Points, in no order, along strands that fork and pass close to each other.
(in the rows, 128 means zero)
Two points are linked if the straight distance between their rows is under 125. Some points are linked to none.
j12: [ 91 156 104 108 114  99  98 147 135  56 126 181 172 118 157 193 143  93
 140 175 135 115 136  93 127 115 133 136]
j271: [173 159 146  88 173 178 109 132  82 142  97 135  98 163 132 171 138  98
 127 148 154 122 130 104  49 111 121 119]
j868: [117 151 109 116 143 162  88 131  97  91 137 172 140 129 159 162 117 121
 151 163 144  71 159 132  79 112 148 126]
j743: [168 120 146 134 135 166 134 140  95 133 159 136  95 158 138 120 148  66
 129 107 117 109 123  77  73  95 151 133]
j312: [ 99 129  89  98  97 134  82  91 128 137  93 112 136 108  92 148  94 166
 150 141 158 111 158 177 110 136 116 129]
j488: [154 110 128 109 142 124 138 165 105 118 136 151 103 152 118 166 166  95
 159 140 150 123 116  98 134 129 107 176]
j506: [177 142 153 154 146  70 117 177 117 127 139 132 130  95 166 151 146 132
 133 120 108 212  95 193 161 152  85  77]
j146: [ 14 113  87 123  82 113 139 105 144 121 116 120 174  84 113 172 135 101
  94 121 151 109 150 105 148 115 120 158]
j586: [155 128 126 141 115 160  98  92 137 128 107 143 117 136 112  84 146 159
 104 140 112 109 115 142  97  89 168  80]
j563: [154 131 161 117 111 140 149 166 135 173 177 173  95 115 120 133 157 164
 167 138  57 181 155 148 181 190 108 133]
j962: [180 174 160 110 170 162 121 146  73 122 116 159  77 172 164 159 135 113
 101 155 122 124 146  98  82 133 110 101]
j225: [ 72 129 111  88  96 136 117 144 155 104 133 180 162 116 132 199 143  97
 151 163 143 123 150  85 102 126 139 161]
j264: [122 143 133 131 127  95 123 163 163 142 161 135 156  68 129  98 155 164
 122 133 162 108 102 164 135 135 108  66]
j816: [ 68  96  94 125 110  93 131 162 146 125 112 111  96 104 136 158 155 110
 125 139 171 133 129 113 165 168  84 165]
j832: [147 109  96 148 106 166  80  68 115 121  98 148 129 170  82 107 119 172
 131 135 122 124 118 158  94 102 173 117]
j382: [ 77 110  91 104 103 129  85  56 112 125 104  91 143 113 113 149  69 132
 146 102 158 137 165 175 112 130 116 113]
j253: [121 104 109 145 126 137 154 114  99 105 128 139 154 153 123 167 142  74
 146 130 160  91 106  89  94  65 170 164]
j656: [142 128 154  69 134 149 116 102 119 166  63  81 131 103 108 119  96 118
 119 120 141 151 132 130  93 118  95 105]
j373: [ 83 165 139  93 103  73  96 164 182 100 127 144 164  73 153 146 128 126
 124 156 143 130 140 139 133 156  94 101]
j819: [152 141 186 124 167  71 113 182 165 116 155 139 140  97 164 142 109 139
 142 111 126 224 112 167 141 171  88  87]
j272: [152  94 149 144 165 116 160 154 135 169 157  79  72 128 141  90 126 112
 145  81 133 177 112 140 160 165  89 130]
j945: [ 99 129  98 171  99  97 140 150 168 138 138 140 130  97 147  88 101 152
 124 148 146  88 116 122 151 135 131 146]
j324: [119 119 105 164  95 142 130 201 136 137 142 205 125 138 126 161 149 154
 157 156  59 167 156 123 170 192 128 197]
j762: [141 102 117 157 124 162 122 124 145 111 124 171 123 137 129  65 147 159
 122 155 125 105 109 110 135  94 172 125]
j88: [119 158 106 154 127  92 107  87 152  80 109  74 169 109 141 113 116 100
  95 124 140 121 100 158 128  73 162  62]
j221: [130 118 171 106 144  92 121 100 176  75 122  99 121 127 154 114 114  91
 121 117 140 162 111 113 119  90 142 102]
j362: [112 119 141 111 157 177 169 104  97 200 137  38 117 116  91  80 125 141
  93  79 133 101 152 158 122 144 129 127]
j323: [101 110 102 129  97 123 133  41  53 106  91 100 165 172  83 168 103 140
  91  99 136 131 114 172 135 104 154 138]
j391: [125 125 161 107 166 178 171 114 117 211 112  33 139 112 116  73  90 122
  82  70 128 133 139 127 109 159 107 124]
j594: [133 137 123 118  75 130 114 133 149 135 120 167 199  92  98  88 136 146
 128 148 100  85 122 120 124 102 148 117]
j857: [142 125  88 108 104 136 174 170 167 155 151 135 109 151 120 120 107 123
 152 149 102 126 141  75 143 144 168 186]
j573: [115 133 116 124 124 154 111  51  49 136 105  79 163 175  92 161  67  87
 115  64 131 137 142 132  67 112 131 150]
j812: [105  69 117 179  99  87 187 164 160 151 161 107 106 124 118 113 158 135
 119 105 127 151 106 139 197 160 124 171]
j55: [140 115 166 105 103 113 128 177 141 150 179 162 118  84 145 121 163 137
 155 129  99 176 135 162 163 179  92  77]
j831: [101 119 137 126 102 129 127  91  99 144 136  91 172 103  68 104 126 149
 110  92 129  77 137 177 120 119 139 132]
j971: [103 143 113 102 101 112  62 102 152 109 110 128 171  89  89 129 135 170
 141 146 142 108 144 190 114 130 118 100]
j214: [ 62  99  90 153  87 100 147 107 132 103  95 132 181 101 121 147 147 117
  91 144 148 107 115 106 161  95 140 149]
j281: [157 136 177 132 147 154 115  77  91 154 103  62 152 134  94  87 156  95
  60  64 115 134 127 125  73 102 119  96]
j141: [110 150 130 122 169 163 122 144 115  91 137 177 103 160 163 178  93 156
 139 187 151  74 181 118  96 146 147 133]
j593: [ 98 122 143 113 127 158 134  81  83 162 144  58 151 126  67 103 112 146
 111  64 129  95 155 184 119 143 133 152]
j876: [ 75 104  81 164  72 107 138 132 150 129  97 147 167  84 141 110 120 145
  99 163 146 107 115 122 158 118 139 121]
j731: [ 35 116  82 104  86 135 134 109 174 131 123 139 163 114  98 191 122 101
 132 140 146 124 161  83 117 117 141 186]
j353: [141 126 143 131 170 141 148 104 151 168 101  52  63 152 147  88  88 110
  97 103 151 144 129  99 101 125 116 141]
j429: [158 114 101 133  93 141 154 191 128 175 163 166 116 127  99 140 171 137
 174 134  59 161 140 116 176 172 122 187]
j154: [138 121 178 118 175  83 114 168 189  97 150 111 149  98 174 117  99 123
 137  97 155 209  95 144 123 155 108  68]
j705: [ 92 111  92 150 112 126 146  70  71 119  83 107 173 147  84 169 117 143
 101 119 152  92 117 148 140  90 155 189]
j649: [145 110 149 125 155 164  98 113 100 103 125 109 101 151 185 122 133  49
 111 100 130 147 139  80  64 101 140 100]
j569: [154  90 141 172 115  89 156 157 131 156 163 123  90 112 132 113 166 132
 145 105 121 168  92 163 180 147 102 128]
j975: [133 109 161 124 179 120 114 140 165  99 113  84 159  93 191  95  93  95
 120  93 149 183  94 121 105 150 101  50]
j763: [129 145 154 110 143 109  97 102 190  67 125  93 134 121 152 107 125 107
 108 134 135 154 116 149 112  92 171  56]
j803: [130 118 127 157  83 112 124 177 137 105 140 211 136 133 147 140 131 147
 142 160  73 152 132 113 170 158 135 161]
j318: [ 99  83 104 142 100 109 176 108 126 103 110 137 150 143 121 158 140  95
 112 133 145 116 105  73 157  73 162 176]
j51: [147 136 156 116 121 111 130 167 132 148 180 155 130  79 146  92 182 141
 143 124 121 141 105 154 156 151  98  40]
j9: [150 123  94 152 141 172  93  71 126 127 104 140 114 195  70 118 116 175
 149 132 141 108 120 140  85 102 171 175]
j135: [142 139  88 149 153 168 122 106 151 135 108 145 115 175  94 112 114 175
 148 157 147  91 128 110 110 104 170 203]
j24: [182 173 110 157 144 105  99 107 123  97  81 104 148 149 112 108 168 124
  92 139 131  82  80 141 126  66 129  96]
j410: [126 117 112 127 147 183 115  75 110 171  90  48  94 150 128 113  76 103
 100  93 141 142 165 113  67 125 136 138]
j116: [112 146 132 114 145 106 106 166 114  26 137 187 159 151 157 199 156 110
 133 184 125 110 149 110 136 134 146 121]
j840: [183 154 161 175 161  87 105 157  87 123 154 130 108 109 178 127 125 105
 146  96  84 172 115 173 144 146  75 112]
j534: [ 87 124 100 100 148 148 110 118 135 129 135  83 112 104 138 122  84 101
 160 112 163  89 179 121 108 133 122 160]
j279: [135  94 148 112 137 123 127 117 125  95 118 107  89 133 175 123 114  67
 128 113 130 163 120  93 120  99 134 103]
j453: [160 134 121  76 134 160  96 104  85 145  67 116 131 135  92 171 128 120
 136 141 151 130 127 137  72  97 121 117]
j864: [138 133 114 113 115 138 168 162 182 196 144 135  91 107 120  84 134 187
 135 162 131 135 122 129 164 168 125 109]
j866: [128 145 163  79 134 161  84 119 128 117 152 131 149 115 127 122 108  86
 158  99 116 103 166 107  62 108 138 128]
j227: [ 83  98  81 111 143 143 146 115 108 132 115  84 123 126 108 169 123 107
 143 132 182  90 152 113 120 116 137 188]
j354: [129 165 174 155 163 138 155 135 138 128 180 207 105 164 122 103 150 212
 155 149  82 128 147 111 192 183 118 124]
j283: [182 163 143 146 133  67 151 136 142 131 103  96 168 132 109 108 161 124
  79 114 141 111  55 142 143  78 118  83]
j784: [189 160 166 139 150 139 128 152  73 127 134 164  65 170 166 143 134 128
 112 135  76 155 145 121 129 153 102  89]
j822: [146 159 176 179 165 123 149 122 126 138 173 198 101 158 146 113 181 213
 162 134  88 154 110 145 208 167 106  98]
j775: [159 153 146 109  84 118 127 160 138 127 135 180 155 109 126 104 133 129
 128 151  86 105 112 101 133 117 136 106]
j438: [196 163 135 154 136  68 131 160 126 110 121 137 138 138 139 116 173 118
 114 134 119 136  61 143 173 106  95  85]
j751: [158 107 139 142 151 123 112 139 113  56 140 154  75 160 183 131 172 112
 122 148 120 133 118 137 148 116 144  82]
j423: [118 143  87 133 109 145 138 166 172 169 135 154 120 102 135  81 116 184
 140 172 127  88 145 125 159 169 121 144]
j15: [110 131 130  90 144 146  94 140 118 107 143 129 127 104 175 136  94  83
 159 120 144  98 170 108  94 125 117 131]
j444: [146 127 158 157 134 131 131 131 178 109 166 180 100 140 137  61 152 175
 131 145 109 117 102 116 151 120 159 117]
j252: [122 108 155  86 144 176 153 113 133 185  82  56 154  96 137  89  56 105
 110  85 129 142 146 105  98 156 100 117]
j56: [ 76 115  77 143 126 122 120 168 158 101 117 156 103 140 136 164 155 135
 140 167 163 112 133  91 151 163 114 203]
j804: [112 144 132 119 127 117 101 117 165 145 141 126 155  77  93  96 153 193
 131 138 164 105 116 184 118 128 116  80]
j748: [119 123 134 110  68 119 144 121 142 171 109 125 182  88  73  99 126 153
 107 128 115  97 123 138 130 113 137 124]
j575: [145 132 140 132 171 115 106 151  99  42 132 167  96 163 170 167 155 128
 124 173 134 109 135 126 142 126 130 106]
j935: [143 167 175 128 150 147 139 126 163 128 173 179  88 152 127  86 138 185
 136 150  95 107 134 106 143 148 140 119]
j720: [112 105 104 126 122 179 116  58  84 149 121  80 124 175  94 152  79  96
 125  83 137 140 161 134  64 112 165 144]
j220: [ 68 112  70 113 130 148 167  87  87 148 104  78 153 140  80 198 103 119
 123 126 170 113 156 135 125 120 150 204]
j393: [145 158 144 121  75  72 128 161 162  96 121 184 159 124 135 133 126 127
 125 164  83 142 101  91 150 122 131 144]
j846: [185 122 131 165 109  84 140 156 114 127 119 154  99 135 151 122 152 134
 125 142 107 151  84 138 174 124 100 121]
j297: [134 102 155 146 188 125 161 141 149 163 128  55  88 126 159  83  94 119
 116  79 169 161 107 125 128 160  92 124]
j842: [180 133 128 137 115 154 138 172  69 153 144 182  72 139 172 134 128 135
 132 151  80 140 139 130 150 162 105  97]
j749: [102 138  97 146 151 134 130 168 130  89 141 184 107 163 160 176 120 139
 158 184 155  99 148  97 131 160 138 195]
j130: [130 137 107 152 123  95 120  85 115  84 101  98 159 130 122 123 130 103
 100 121 132  88 102 129 122  60 153 115]
j526: [112 111 111 139 119  90 200 170 156 173 171  68 113 119 120  98 108 120
 122  98 116 129 135 122 173 169 122 174]
j317: [122 117 159 107 134 155 110  69  64 113 103  69 186 134  95 127 114  74
  94  62 112 127 143 137  82  91 144 112]
j53: [143 119  96 124 121 111 191 154 155 162 142  83  85 154 125 108  99 116
 133 119 109 131 133  88 156 138 145 181]
j105: [133 133 103 109 115 167 141 134 166 147 131 156 131 146  97 121 113 150
 154 158 120  99 141  90 105 116 182 186]
j993: [158 113 111 150 151 179 151 132  88 141 127 146 123 165 118 149 158  93
 146 143 160  82 100 104  70  90 160 153]
j608: [177 174 195 183 165 112 138 113 120 159 171 169  97 132 134 149 173 186
 166 106  53 179 124 178 183 141 103 128]
j411: [ 81 111  80 105  81 118  99  49  59  99 126 108 180 162  87 167  73 117
 133  82 146 140 143 171 129 134 119 109]
j133: [ 73 122 124  96 114  81 118 137 159 109 106 115 131  84 149 155 121 103
 127 143 166 148 135 113 141 138  87 136]
j980: [149 108 138  77 107 163 158 146 163 178 135 133  86 113 109  97 150 159
 134 161 125 141 136 119 144 142 139 102]
j884: [187 171 189 190 179  98 120 128 112 147 168 142  86 132 162 128 135 142
 150  86  69 186 118 178 149 141  86 124]

A fork is a point with three links, a tip a point with one. Leave the first point through the second and follow the links. Name the first fork or tip that comes.
j832 / j586 => j975
j24 / j130 => j214
j935 / j444 => j569
j146 / j731 => j751
j55 / j51 => j15
j272 / j297 => j281
j593 / j362 => j842
j15 / j868 => j373

A fork is a point with three links. Follow the links from the first point to the second and name the forks in between, in order.
j866 / j264 => j15
j297 / j253 => j569
j649 / j423 => j214
j945 / j272 => j214 j569

Name the points in between on the shortest way along the links from the first point to the second, in order.
j382 / j803 => j312 j971 j804 j264 j51 j55 j563 j429 j324
j816 / j51 => j56 j749 j141 j868 j15 j534 j227 j220 j705 j323 j411 j382 j312 j971 j804 j264
j819 / j935 => j506 j840 j884 j608 j822 j354
j453 / j748 => j656 j252 j391 j362 j593 j831
